A landscape with many valleys, sampled at points; each row gives a point and its height.
From any point a ball rolls to the lowest of the 5 points nearest to it. It stops when none of these is lower. Distance is the straight distance between rows; heights are no part of it.
K_223: [100 124 109 119  92 135 130  96 133 118 165 104 129 170 213 115 140 223
 162 173  89 153]  h=467
K_600: [106  97 109 137 102 154 155 122 140 110 162 122 123 136 156 101 134 192
 137 134 116 159]  h=290
K_766: [141 165 169 126 167 137 117 130 123 166  88 126 133 106  99 157  90  49
 101 131 165  79]  h=442
K_283: [131 171 114 147  73  84 113  87 112 105  72 149 160 155 125 160 196 115
 109 112 100  77]  h=291
K_329: [157 166 151 129 125 120 110 124 137 143  71 143 147 120 100 166 149  71
 101 123 156  79]  h=404
K_778: [146 110 134 113 154 122 124 156 120 116 135 144 135 104  75 116  76  89
 154 107 161 131]  h=163
K_257: [ 89 141 124 123 111 117 122 100 142 143 181  98  96 178 227 125 134 208
 135 186  83 171]  h=70
K_839: [ 98  72 103 128  94 167 163 122 128 105 163 115 116 136 174 107 118 224
 151 132 106 174]  h=339
K_790: [128 133 125 130 127 143 132 131 146 125 150 129 123 127 138 106 154 142
 124 147 127 137]  h=491
K_985: [118 105 104 115 165 146 136 162 129 110 171 118  66  89 123 139  71 162
 119 134 135 184]  h=568
K_833: [104 154 125 125  97 114 123  96 128 118 150 109 148 166 189 115 171 156
 137 168  90 124]  h=548
K_943: [145 176 148 128 135 125 114 130 147 149 112 125 124 123 135 157 161  85
 105 157 138 101]  h=157
K_370: [121 117 120 111 196 146 111 165 127 127 164 115  72  98 108 144  52 137
 114 136 145 167]  h=496
K_325: [125 155 137 118 192 146 112 146 146 168 152 119  91 107 132 140 113 116
 102 158 147 143]  h=451
K_460: [137 149 133 130 129 134 129 137 142 130 127 133 130 124 125 121 157 106
 116 146 134 119]  h=250
K_49: [115 170 145 121 162 123 108 134 159 174 170 115  78 135 179 144 146 133
 101 182 116 156]  h=485
K_817: [127 119 164 132 181 132  98 148  95 130 150  98  89 121  55 126   9  48
 124 119 164 122]  h=128
K_236: [130 165 165 128 192 146 115 139 122 165 111 113 121 104  99 143  77  52
 101 141 162  98]  h=262
K_347: [121 168 140 128 137 125 123 122 146 148 160 115 103 142 165 134 159 128
 109 175 116 144]  h=505
K_86: [108  99 108 132 124 156 152 135 139 116 168 124 104 121 142 111 125 183
 129 136 125 170]  h=369
K_890: [137 103 119 147  82 112 136 118 113 106  85 146 176 147 103  98 179 125
 146  85 104 117]  h=159
K_860: [143 152 162 122 162 131 125 138 124 152  92 134 144 109  88 143  89  52
 114 114 168  88]  h=280
K_991: [119 159 154 129 205 144 107 144 118 162 128 106 107 106 100 134  65  65
 103 150 161 120]  h=261
K_62: [122 151 140 119 213 147 103 152 134 165 148 110  93 102 123 140  79 100
  98 150 152 141]  h=389
K_800: [134 148 123 138  85 113 127 110 127 111  99 131 153 146 132 131 191 112
 117 128 110  99]  h=172
K_602: [118 104  90 114  68 129 116  98 121  94 124 116 181 167 177  98 166 225
 199 120  84 127]  h=294
K_573: [145 168 115 150  78  86 108  90 117 114  61 161 152 154 105 174 194 101
 100 105 118  71]  h=401
K_846: [138  73 112 146  84 116 144 126 113  98 105 154 183 142 101  88 162 144
 163  73 113 135]  h=207
K_880: [123 139 127 117 194 146 117 153 132 143 155 124  93 102 118 130  86 124
 115 143 153 153]  h=383
K_553: [165 101 134 125 135  95 137 150 112 121  98 159 161 108  60 127 104  63
 160  75 149 102]  h=402
K_580: [141 172 165 126 166 140 111 134 136 166  97 122 127 108 112 162 109  62
 100 147 159  88]  h=314
K_207: [116 119 113 134  84 135 129 103 126 102 124 119 167 164 153  99 176 161
 150 127  95 123]  h=195
K_851: [157 127 139 124 130 120 128 144 131 124  93 152 153 108  88 124 131  80
 134 101 149 104]  h=152
K_466: [169  95 125 147  96  87 144 129 108 126  69 165 166 127  63 120 166  87
 146  67 127 107]  h=355
K_302: [125 145 176 145 186 126 101 143  92 142 138  96  92 120  60 125  21  23
 104 120 165  95]  h=151
K_450: [144 110 148 118 157 116 114 155 107 121 123 135 141 112  60 127  57  53
 155 100 162 108]  h=161
K_233: [145 125 131 125 140 133 135 150 136 118 130 145 135 106  93 105 119 108
 136 117 152 130]  h=138
K_591: [107  76 109 133 106 155 164 135 125  92 163 131 115 115 139 102 111 195
 144 117 124 181]  h=180
K_471: [110  57 103 132  80 161 161 120 122  86 145 132 148 131 154  90 127 212
 173 105 113 164]  h=232
K_67: [105 108 106 120  85 146 132 102 130 113 161 103 140 161 201 109 143 223
 167 158  96 147]  h=330
K_612: [162 123 156 129 136 101 125 133 107 149  63 158 160 107  63 157 104  47
 128  72 159  71]  h=359
K_523: [136 153 150 117 179 145 119 146 131 155 120 127 123  99 112 133  99  83
 117 140 155 112]  h=231
K_607: [173 151 143 138 109  97 107 113 122 143  47 174 157 134  67 178 153  66
 110  84 153  67]  h=557
K_865: [160 108 126 138 107 108 139 140 126 118  91 150 163 122  89 109 157  99
 138  83 133 114]  h=235
K_184: [ 96  79 102 129 105 166 161 120 130 112 166 110 102 130 180 111 117 225
 144 141 104 177]  h=415
K_111: [111 107 105 121  75 142 126  98 124  98 133 112 167 168 171 100 163 204
 172 128  92 132]  h=246
K_771: [188  82 121 142 118  70 147 136  85 136  66 175 168 120  41 148 130  54
 169  46 143  79]  h=490
K_912: [120  76 117 143  91 136 153 127 122  93 137 144 162 136 116  85 143 164
 155  92 127 147]  h=158
K_698: [132  95 119 138  93 126 141 125 122 103 111 146 167 141 108  91 165 135
 147  98 117 128]  h=176
K_436: [ 96 100 105 126 144 147 153 144 142 135 180 110  60 109 167 127 107 196
 107 146 114 186]  h=649
K_746: [118  76 112 137 102 152 160 133 127  91 155 143 138 122 128  92 125 180
 150 109 134 159]  h=203
K_210: [119 141 125 133 104 134 130 115 135 119 148 117 134 149 153 109 173 141
 126 152 111 128]  h=540
K_95: [116 109 108 113 183 142 124 162 131 120 173 115  64  94 119 144  64 153
 111 135 140 178]  h=648
K_534: [117  90 104 127  70 145 128 107 123  97 125 121 174 161 158  92 165 196
 177 110  96 137]  h=277
K_814: [105 163 138 126 144 117 116 127 157 162 183 111  82 151 184 137 150 151
 110 183 106 165]  h=403
K_477: [105  91 100 123 144 149 162 152 132 116 176 116  67  99 152 125  94 192
 114 136 116 190]  h=565
K_709: [131 136 136 118 189 147 113 153 125 137 142 123 105 102  90 129  60  95
 129 131 159 139]  h=155
K_330: [127 166 175 144 192 141 113 138 109 167 114 107 111 108  92 145  53  30
  90 134 169  87]  h=577
K_274: [152 178 163 129 137 119 102 115 134 153  67 145 146 129  96 190 133  60
  84 120 166  56]  h=698
K_268: [163 130 137 134 109 110 130 132 128 129  70 154 157 118  88 135 157  86
 122  91 139  95]  h=265
K_249: [166 117 134 126 115 101 130 139 121 131  71 157 157 112  77 135 138  74
 134  78 146  94]  h=218
K_121: [103 148 106 116  85 110 116  85 119 110 141 112 167 166 203 113 167 185
 171 154  79 121]  h=352
K_34: [104 107 108 116 173 139 139 155 142 132 182 108  50  96 162 144  96 183
  96 144 121 185]  h=766
K_363: [145 155 153 120 161 135 122 143 130 149  96 133 138 105 100 141 112  66
 113 131 156 101]  h=254
K_101: [118  70 111 139  84 146 149 125 119  91 138 138 159 138 133  86 135 186
 163  99 118 153]  h=177
K_694: [121 121 122 136  84 130 135 112 128 106 119 122 161 150 138 106 175 142
 137 123 102 119]  h=215
K_282: [106 134 129 119 165 130 124 141 160 164 189 108  59 127 181 138 129 171
  95 163 118 182]  h=748
K_950: [127 148 134 121 183 146 118 149 138 155 141 126 106 104 115 133 103 105
 114 148 150 140]  h=305
K_519: [124 123 125 116 198 143 108 160 124 130 157 112  87 102  94 140  41 113
 124 136 151 155]  h=295
K_356: [130  95 111 135 124 142 155 148 132  96 158 143 124 107 107 101 106 157
 141 112 141 164]  h=337
K_957: [145  91 118 141 104 116 149 135 122 102 118 153 166 127  94  93 153 126
 147  85 132 132]  h=205
K_954: [132 156 157 126 188 145 115 145 121 157 114 117 120 105 104 138  82  62
 112 139 160 113]  h=185
K_509: [150  98 119 127 127 119 142 149 126 100 130 156 150 109  84 104 115 110
 151  96 146 140]  h=196
K_647: [ 99  86  99 130 122 158 165 133 128 119 173 111  78 116 166 117 108 207
 119 142 113 187]  h=528
K_499: [180 117 138 144 111  84 126 122 108 149  42 180 162 127  53 169 148  63
 136  62 151  71]  h=570
K_875: [165 102 147 124 139  90 123 146  99 132  87 156 162 109  57 142  85  37
 154  69 157  82]  h=240
K_365: [143 131 130 132 117 134 139 138 139 118 114 139 143 117 109 114 156 113
 127 121 134 121]  h=192
K_364: [136 141 130 122 163 145 127 146 140 139 139 134 118 105 114 124 114 108
 118 142 149 133]  h=224
K_402: [137 170 146 125 142 129 120 130 146 151 130 124 115 120 147 146 158  92
 107 167 138 116]  h=168
K_5: [110  92 110 130  84 157 140 108 132 105 154 117 148 157 169  96 145 204
 162 131 105 149]  h=81
K_103: [142 175 141 130 118 120 121 120 140 133 113 124 131 128 138 150 170  92
 102 159 132 103]  h=112
K_544: [ 90  97 114 123 138 140 153 135 148 145 189  97  55 124 203 130 116 211
 104 155 100 191]  h=495
K_305: [151 137 125 147  80 102 125 112 122 116  65 153 159 141  95 145 187  96
 116  99 119  93]  h=239
K_116: [115 117 112 114 188 144 123 157 140 135 176 110  60  93 144 147  80 165
 103 143 135 179]  h=796
K_569: [124 153 144 122 200 148 112 148 130 159 143 118 104 105 110 134  81  91
 112 149 157 131]  h=278
K_711: [127 171 160 123 194 147 106 139 134 184 126 110 108 110 129 150 110  81
  97 165 149 122]  h=243
K_300: [176 129 128 150  94  82 125 112 109 141  42 181 158 139  54 168 161  77
 128  68 138  77]  h=519
K_990: [117  91 103 122 144 148 146 159 128 100 172 129  78  95 116 123  78 164
 129 129 139 183]  h=456
K_581: [155 105 154 119 146  95 118 152  99 128 101 139 154 106  57 136  68  40
 156  79 160  85]  h=109
K_944: [133 186 177 129 175 137 107 126 132 181  98 115 122 116 121 182 109  49
  80 159 166  86]  h=412
K_676: [133 148 171 132 170 125 114 138 103 149 108 114 125 110  70 138  46  23
 110 111 170  80]  h=183
K_36: [117  94 115 138  86 147 144 116 124 100 140 129 160 146 135  90 155 174
 154 110 111 141]  h=182
K_584: [108  50  99 126  72 159 155 121 117  85 137 125 154 134 163  96 123 232
 188 106 108 167]  h=286
K_465: [152 141 157 120 145 128 122 143 121 141  83 141 149 101  86 144 103  59
 121 104 163  88]  h=227
K_156: [ 98 159 124 124  96 112 123  87 126 124 163 106 139 172 212 116 155 175
 148 178  86 141]  h=484
K_422: [109 146 130 128 144 130 129 124 157 157 184 110  83 145 179 129 143 168
 105 172 110 171]  h=482
K_462: [149 170 172 129 152 133 110 121 127 166  77 131 145 113  97 172 108  50
  87 120 173  66]  h=622
K_224: [148 133 160 123 151 113 119 146 108 145  87 137 148 104  74 145  78  39
 127  93 162  76]  h=228
K_845: [130 174 166 127 187 144 111 137 129 177 112 109 118 112 116 156  95  60
  93 158 162 100]  h=289
K_837: [160 121 125 149  84  96 135 113 112 120  56 161 157 136  78 139 182  95
 127  82 123  96]  h=274
K_843: [149 125 155 121 152 113 119 151 109 129  99 144 146 106  72 135  77  50
 140  95 163  90]  h=199
K_28: [140 122 167 125 155 109 115 146 102 133 104 130 143 113  59 135  47  28
 135  91 166  83]  h=202
K_384: [100 153 135 125 146 117 117 121 158 160 189 108  67 158 197 130 143 173
 104 182  99 178]  h=320
K_400: [133 130 168 128 176 122 105 148  99 134 131 109 115 112  64 130  29  36
 128 116 166 101]  h=111
K_637: [166 147 159 129 128 110 116 124 121 154  55 158 156 118  71 169 123  56
 111  85 163  64]  h=493
K_809: [145 176 154 120 151 135 112 130 140 157 101 128 133 111 119 160 132  71
 102 148 152  93]  h=229
K_148: [121  95 116 138 103 148 154 129 133 102 149 138 140 129 128  93 141 166
 141 116 126 150]  h=181
K_660: [152 147 135 131 118 119 126 135 141 128  89 147 149 117 101 131 159  89
 115 116 139 100]  h=299
K_847: [129 155 124 132  98 119 127 109 133 115 122 122 145 149 148 123 184 124
 121 144 110 112]  h=327
K_722: [ 86 119 132 115 137 116 128 129 161 163 197  92  50 151 227 138 121 208
  92 167  92 202]  h=248
K_550: [140 132 143 116 173 136 118 151 118 131 129 131 125 101  77 120  68  76
 139 120 160 121]  h=115
K_117: [137 122 123 139  91 127 135 124 131 115 108 137 154 134 116 103 173 121
 129 108 118 117]  h=197
K_626: [ 97 107 112 125 102 145 141 101 137 122 170 102 114 162 199 115 138 219
 150 164  95 166]  h=478
K_601: [151 169 138 130 107 107 113 118 138 128  76 142 147 129 110 164 175  83
 101 124 134  82]  h=348
K_895: [117 140 126 133 147 141 131 130 151 143 179 118  91 132 159 124 146 162
 112 163 123 160]  h=834
K_295: [110 119 119 132 115 143 142 114 142 125 168 118 114 148 165 111 150 178
 132 153 113 154]  h=561
K_969: [154 106 127 132 118 111 143 145 127 112 109 157 158 115  83 103 142 105
 144  91 142 123]  h=253
K_900: [ 98 107 118 127 135 144 147 128 148 141 186 104  70 138 188 125 126 204
 112 155 104 185]  h=391
K_538: [122 119 121 129 130 149 147 133 143 122 164 129 112 123 136 105 135 161
 118 139 134 152]  h=487
K_266: [121 171 126 135  85  99 121  97 129 116 109 127 149 147 151 138 192 113
 109 143 100  94]  h=323
K_914: [121 142 127 119 195 143 117 153 149 162 166 119  82 110 143 140 110 138
 102 157 140 161]  h=765
K_428: [100  61 102 134  90 165 171 130 120  90 153 126 123 122 157  98 108 213
 161 118 111 179]  h=356
K_767: [117 133 121 127 166 145 129 141 150 144 174 121  82 116 148 129 123 158
 106 157 134 166]  h=789
K_77: [104 109 114 133 126 150 155 131 138 130 179 115  90 132 169 119 128 196
 121 148 116 173]  h=110
K_988: [130 175 148 124 173 140 110 135 151 174 141 119 101 118 150 147 140 103
 102 174 142 135]  h=209
K_180: [102 161 130 127 113 111 126  97 138 139 175 106 120 170 204 119 158 164
 134 183  90 150]  h=477
K_567: [128 112 113 124 146 146 139 149 136 108 160 141 109 104 111 110 106 142
 131 129 147 158]  h=360
K_315: [136 141 116 148  70 101 128 101 118 105  80 138 160 153 119 132 187 115
 121 107  95  92]  h=198
K_202: [104 149 109 114  94 120 122  84 126 115 159 107 154 172 214 113 151 200
 169 167  81 136]  h=462
K_596: [121 112 144 120 190 140  93 157 106 124 156  96  78 116  72 136  11  85
 123 125 158 149]  h=214
K_57: [ 96 105 116 129 116 148 147 116 140 136 180 104  94 151 197 120 135 211
 126 167  98 174]  h=531
K_459: [116 104 110 129 141 151 150 147 133 110 166 135  92 109 129 116 108 171
 125 131 138 169]  h=350
K_447: [170 129 142 135 120  96 122 128 119 148  46 169 160 122  65 166 135  62
 120  70 153  71]  h=463
K_656: [131 156 135 129 153 139 124 138 149 149 148 123 105 123 141 130 145 121
 111 165 134 136]  h=357
K_741: [116 143  85 104  74 102 114  83 111  98 117 116 186 166 196 108 174 201
 193 133  67 108]  h=457
K_495: [110 156 127 133 113 123 127 105 139 131 162 111 120 160 177 116 167 149
 126 173 101 136]  h=590
K_918: [111  62 109 135  89 156 160 126 123  88 148 137 148 128 137  94 122 197
 160 100 123 163]  h=208
K_980: [109  90 109 133 124 151 161 141 133  97 166 135 103 110 129 110 108 179
 135 127 131 172]  h=284
K_443: [119 115  99 123  73 128 117  99 114  96 112 123 182 166 154 103 178 178
 168 117  84 114]  h=187
K_978: [160 175 126 148 100  80  88  84 119 139  42 190 150 165  61 196 177  82
  97  97 147  55]  h=819
K_308: [112  65 103 119  75 169 152 115 125  95 140 116 149 142 174  99 130 241
 183 125 101 160]  h=267
K_818: [118 159 110 139  74  96 121  84 107 105  93 127 166 159 157 134 189 135
 129 125  82  91]  h=321
K_930: [114 162 115 130  83 101 123  90 120 106 118 120 159 156 172 127 179 136
 129 143  90  99]  h=476
K_368: [114 114 110 122 167 146 134 159 136 125 170 125  75  98 128 129  89 158
 116 142 140 172]  h=663
K_332: [130 168 136 131 100 117 122 114 136 119 116 126 134 141 147 137 182 110
 108 153 116 106]  h=230
K_643: [ 92 137 126 125 140 121 129 125 157 163 193 105  65 155 205 131 135 191
 105 173  99 187]  h=259
K_66: [141 136 129 127 142 140 134 142 141 127 136 137 125 108 111 111 131 117
 128 133 145 133]  h=173
K_272: [165 154 134 137 100 100 115 117 126 135  53 160 151 134  80 174 166  81
 108  95 141  76]  h=80
K_520: [119  57 101 134  73 143 132 120 113  91 117 135 180 152 141  88 150 204
 183  89 105 150]  h=285
K_699: [137 118 130 119 170 135 115 161 119 120 143 131 109 103  78 125  55  97
 145 120 164 140]  h=108
K_976: [152 184 160 125 133 118 104 121 138 153  77 137 138 127 112 189 144  62
  89 140 160  68]  h=469
K_360: [139 171 133 133  93 103 123 113 132 119 101 135 144 137 140 152 184 100
 102 139 119  95]  h=238
K_623: [115 163 113 144  72  86 120  82  99 105  77 142 171 159 146 152 193 124
 121 117  85  78]  h=380
K_357: [149 170 117 154  86  83 107  85 117 121  52 174 152 157  83 185 188  96
 101 100 125  68]  h=525
K_271: [133 146 168 127 177 131 114 142 103 144 115 115 125 102  77 135  49  39
 119 119 168  93]  h=140
K_745: [161 118 138 123 133 116 129 148 124 120 103 157 152 104  78 118 119  83
 144  96 151 113]  h=191
K_106: [111 145 105 128  75 107 117  85 107 103 104 116 176 166 172 120 184 161
 153 129  78  96]  h=367
K_172: [109 123 108 119  88 133 124  95 124 107 150 105 157 170 196 106 159 205
 165 155  91 133]  h=387
K_934: [122 129 117 139  75 117 123 102 117 105  96 127 168 157 136 115 186 136
 136 116  94 104]  h=153
K_590: [177 100 134 138 119  86 134 134  98 141  56 177 166 119  48 158 121  52
 148  60 149  73]  h=470
K_858: [137 105 121 134 118 131 144 140 133 107 133 150 149 116 100  94 137 131
 144 104 138 138]  h=204
K_628: [100 130 120 129 119 135 135 111 146 142 180 108 100 160 190 118 145 188
 123 174 102 165]  h=542
K_938: [105 129 112 125  91 132 125 100 129 109 147 111 155 166 183 108 163 179
 157 151  91 130]  h=411
K_674: [113  94 102 119  75 154 133 107 126 101 143 111 154 162 182 102 149 223
 179 136  98 144]  h=154
K_317: [130 157 135 132 111 127 128 116 140 126 136 122 133 142 151 122 180 125
 118 152 111 120]  h=382
K_910: [120 131 124 114 205 148 109 158 131 147 162 116  72 100 122 145  69 126
 102 147 150 160]  h=650
K_234: [124 134 135 118 193 146 111 154 130 140 154 121  96 102  98 133  65 108
 119 134 153 143]  h=184
K_73: [159 177 128 138 101  87  97  94 128 134  53 171 150 147  81 192 173  80
  92 102 146  61]  h=621
K_483: [ 88  96 118 113 148 129 148 138 151 150 194  90  43 121 212 132 117 209
  89 153  95 206]  h=386
K_721: [105  88 109 132  94 162 153 119 131 108 160 118 123 142 165 102 132 209
 148 136 114 160]  h=219
K_799: [159 145 146 126 127 118 121 136 126 139  72 152 151 110  88 149 132  67
 117 101 151  84]  h=234
K_30: [165 142 124 149  88  87 121 104 115 129  44 170 154 146  70 169 174  87
 113  82 132  76]  h=150
K_75: [ 95 139 121 126 108 127 130 100 138 126 175 103 120 170 204 120 146 192
 141 175  90 154]  h=347
K_859: [120 126 119 137 106 142 137 116 139 118 150 121 130 145 151 104 163 159
 130 144 116 139]  h=483
K_813: [133 104 117 118 165 139 127 161 128 108 160 132  93  97  90 131  63 133
 137 127 151 165]  h=407
K_739: [155 121 126 142  91 106 130 125 121 122  75 156 163 133  88 127 170  94
 130  86 124 103]  h=266
K_916: [ 99 131 124 127 136 129 132 126 153 151 188 110  74 151 196 128 135 187
 108 170 105 179]  h=322
K_53: [130 138 126 127 152 150 135 138 143 138 158 130 107 117 130 120 134 134
 115 147 139 146]  h=430
K_196: [118 158  85  92  82  85 120  80 112 103 132 115 180 161 229 107 166 225
 199 153  70 120]  h=486
K_680: [145  91 117 145  93 113 144 128 116 108 100 152 172 134  92  95 165 120
 148  78 119 126]  h=188
K_228: [112 134 105 119  78 118 120  91 118 103 124 113 175 168 180 109 176 173
 162 140  82 115]  h=114
K_373: [127 106 115 110 180 142 111 165 124 116 162 111  74  98  96 140  40 133
 127 131 149 170]  h=434
K_753: [146 149 144 120 154 140 126 139 139 140 119 135 127 107 110 125 129  93
 122 140 150 118]  h=193
K_986: [119 163 144 119 191 139 108 145 151 176 162 114  78 118 157 144 124 123
 101 169 135 156]  h=392
K_630: [102 101 111 132 100 156 143 110 133 114 165 113 128 153 178 107 137 206
 149 146 106 156]  h=269
K_866: [108 116 116 134 104 145 143 116 135 113 153 121 136 147 154 101 157 168
 138 141 115 142]  h=408
K_37: [109  87  93 113 147 144 155 167 128 103 174 106  53  83 137 135  76 182
 116 134 122 202]  h=71
K_420: [148 125 140 120 153 128 128 152 127 125 119 144 141 102  91 114 103  88
 137 117 153 122]  h=162
K_666: [153 152 160 121 144 123 119 133 127 150  72 139 146 110  91 155 116  58
 107 109 163  79]  h=311
K_765: [101 158 134 127 135 117 123 121 151 156 180 112  86 156 196 129 153 159
 110 187 100 169]  h=390
K_733: [137 138 126 136  99 129 132 122 136 112 118 129 148 139 130 111 176 127
 124 126 114 117]  h=233
K_977: [ 91  65  90 125 111 159 175 143 120  99 170 113  83 100 159 112  91 207
 136 129 105 193]  h=722
K_195: [127 184 187 139 177 139 113 119 122 182  93 110 124 113 105 178  85  40
  74 143 171  74]  h=751
K_80: [116 125 116 115 193 146 119 157 143 144 171 122  70 103 129 135  88 151
 106 145 143 166]  h=823
K_344: [123 165 152 126 208 148 101 144 131 176 132 109 107 105 123 145  85  72
 100 156 153 118]  h=275
K_497: [153 152 168 128 148 120 116 132 118 157  71 140 153 112  80 158  91  44
 103 100 170  64]  h=124
K_635: [176  92 136 130 128  76 131 139  94 137  74 164 170 113  47 152 101  43
 159  55 147  77]  h=395
K_56: [160  85 118 138 105  95 147 138 114 112  93 166 165 122  70 103 145  93
 160  71 133 115]  h=368
K_928: [117  98 100 112  73 141 123 100 129  97 143 110 161 163 196 103 153 234
 191 140  89 140]  h=171
K_551: [152 131 136 124 134 127 129 143 136 126 104 151 144 108  91 117 132  90
 131 110 148 110]  h=169
K_164: [118 117 113 131 150 151 144 141 143 131 170 127  90 117 138 120 118 166
 116 147 133 165]  h=513
K_252: [144 166 149 122 157 136 119 140 142 155 111 127 126 107 118 145 135  87
 108 148 148 106]  h=200
K_394: [164 160 146 132 118 104 107 116 126 148  48 162 154 134  75 185 143  65
  97  89 160  62]  h=619
K_763: [170  85 124 134 116  83 142 148 110 121  85 167 168 113  56 120 128  73
 165  62 141 105]  h=160
K_917: [130 113 122 135 114 137 145 133 139 109 139 139 142 127 116  99 146 136
 132 120 130 136]  h=206
K_194: [118 116 111 137  76 121 124 100 113 101 100 124 180 166 137 104 180 156
 153 113  85 112]  h=99
K_255: [117 145 116 132  84 118 125  97 122 105 118 118 163 161 157 118 183 139
 133 134  92 111]  h=317
K_609: [134 129 153 120 176 134 110 149 108 132 127 119 118 107  69 124  47  55
 134 117 163 111]  h=94
K_593: [134  78 115 139  99 123 152 138 122  91 136 156 160 124 102  87 135 146
 154  86 134 146]  h=178
K_27: [135 167 181 135 169 130 116 132 116 166  90 117 134 108  90 157  70  35
  90 123 172  76]  h=186
K_717: [131 149 130 128 123 137 134 128 142 131 142 125 122 130 140 116 160 125
 119 152 124 131]  h=384
K_321: [129 151 147 124 193 146 112 148 125 151 135 119 113 100 107 134  78  83
 113 144 156 124]  h=237
K_123: [112 145  95 120  77 102 111  82 105  95 108 118 184 164 186 117 182 179
 172 129  67  96]  h=396
K_840: [147 138 134 125 139 134 133 144 142 128 118 142 137 111 100 119 138 100
 127 127 150 121]  h=164
K_40: [121 130 109 141  67 108 124  93 109 100  81 128 180 156 136 121 191 135
 141 108  80 102]  h=156
K_744: [168 124 131 145  97  91 127 121 117 132  51 169 160 135  73 148 169  82
 126  72 134  88]  h=338
K_359: [ 89  75  95 120 124 150 169 144 130 122 179 102  65 109 183 121 102 212
 116 141  98 195]  h=700
K_29: [107 157 131 134 127 125 127 118 146 146 174 115 103 153 182 125 159 150
 121 178 104 155]  h=516
K_141: [127 102 122 140  97 134 143 125 134 104 128 139 156 136 118  92 162 142
 139 107 120 137]  h=190
K_886: [112 129 122 117 184 141 124 149 152 153 182 115  64 107 158 143 107 161
  93 151 130 180]  h=884
K_811: [125 136 151 124 189 138 105 148 111 140 138 107 105 110  79 128  34  61
 117 128 163 116]  h=122
K_774: [109 128 118 132  95 139 131 107 137 117 155 109 139 164 172 107 163 178
 146 157  97 141]  h=546
K_806: [104  87  94 105 164 138 140 176 132 108 174 100  44  76 141 144  64 177
 107 133 123 207]  h=526
K_724: [141 155 127 134  88 108 123 113 131 117  84 137 151 140 117 146 186  98
 108 119 124  93]  h=247
K_665: [107  82 101 130 126 153 165 149 123  97 169 124  85  99 133 120  95 189
 130 125 123 185]  h=431
K_718: [145 184 159 125 148 131 110 125 139 165  90 125 129 118 124 176 136  65
  91 156 155  85]  h=270
K_878: [ 88 115 120 124 130 131 136 122 151 153 191  93  68 152 215 130 130 213
 113 166  92 188]  h=149
K_563: [142 119 141 118 167 126 114 156 113 125 130 135 128 103  69 123  58  66
 148 110 161 122]  h=118
K_651: [122 132  85 105  72 109 112  89 114  94 125 115 186 166 195 107 174 219
 199 136  71 116]  h=398
K_572: [ 88 143 132 123 133 115 122 113 158 158 194 103  68 168 221 130 131 198
 111 179  86 190]  h=255
K_231: [127  63 109 145  78 130 145 121 112  95 118 146 180 145 113  85 154 167
 172  75 115 144]  h=201
K_992: [123 180 178 140 194 142 109 132 120 186 109 103 112 105 115 162  76  44
  80 152 164  89]  h=452
K_993: [113 139 113 129  89 127 127  99 128 108 137 116 154 161 165 109 173 156
 138 145  96 124]  h=388
K_448: [ 88  79  93 106 144 143 162 159 134 118 181  88  44  90 187 131  93 205
  98 143 100 211]  h=849
K_671: [136 140 154 124 180 133 116 147 115 145 118 124 127 101  80 134  62  55
 123 121 160 105]  h=119
K_925: [160 107 140 121 144 107 127 150 113 120 109 148 151 102  65 122  84  64
 154  89 160 110]  h=264
K_253: [152 160 144 127 127 124 122 134 140 140  87 138 143 116 111 145 154  79
 109 129 147  91]  h=331
K_964: [114 149 135 125 159 132 120 137 156 161 176 116  80 133 172 133 145 150
 106 174 121 164]  h=604
K_10: [123  73  99 120  63 149 129 111 121  90 121 125 174 158 166  94 157 228
 201 107  95 141]  h=340
K_571: [150 130 151 120 151 128 128 147 126 132 103 142 144 101  83 127 101  70
 131 108 158 104]  h=189
K_217: [112 166 126 130  94 110 125  97 129 116 135 114 150 155 174 130 176 128
 120 164  96 111]  h=583

Call two points neighbours if one is among the 5 nearest of the other. Go from one point of each pair to the other, from neighbour to neighbour, staying as low as possible. Name the highest point that can't be avoided.
K_699, K_763 | K_249
K_257, K_591 | K_900
K_233, K_591 | K_746
K_77, K_37 | K_665
K_194, K_800 | K_315
K_103, K_581 | K_252
K_497, K_591 | K_465
K_890, K_699 | K_117
K_5, K_233 | K_111
K_581, K_77 | K_86
K_699, K_581 | K_450
K_851, K_233 | K_551
K_233, K_581 | K_778
K_194, K_228 | K_443
K_890, K_912 | K_593
K_699, K_609 | K_550
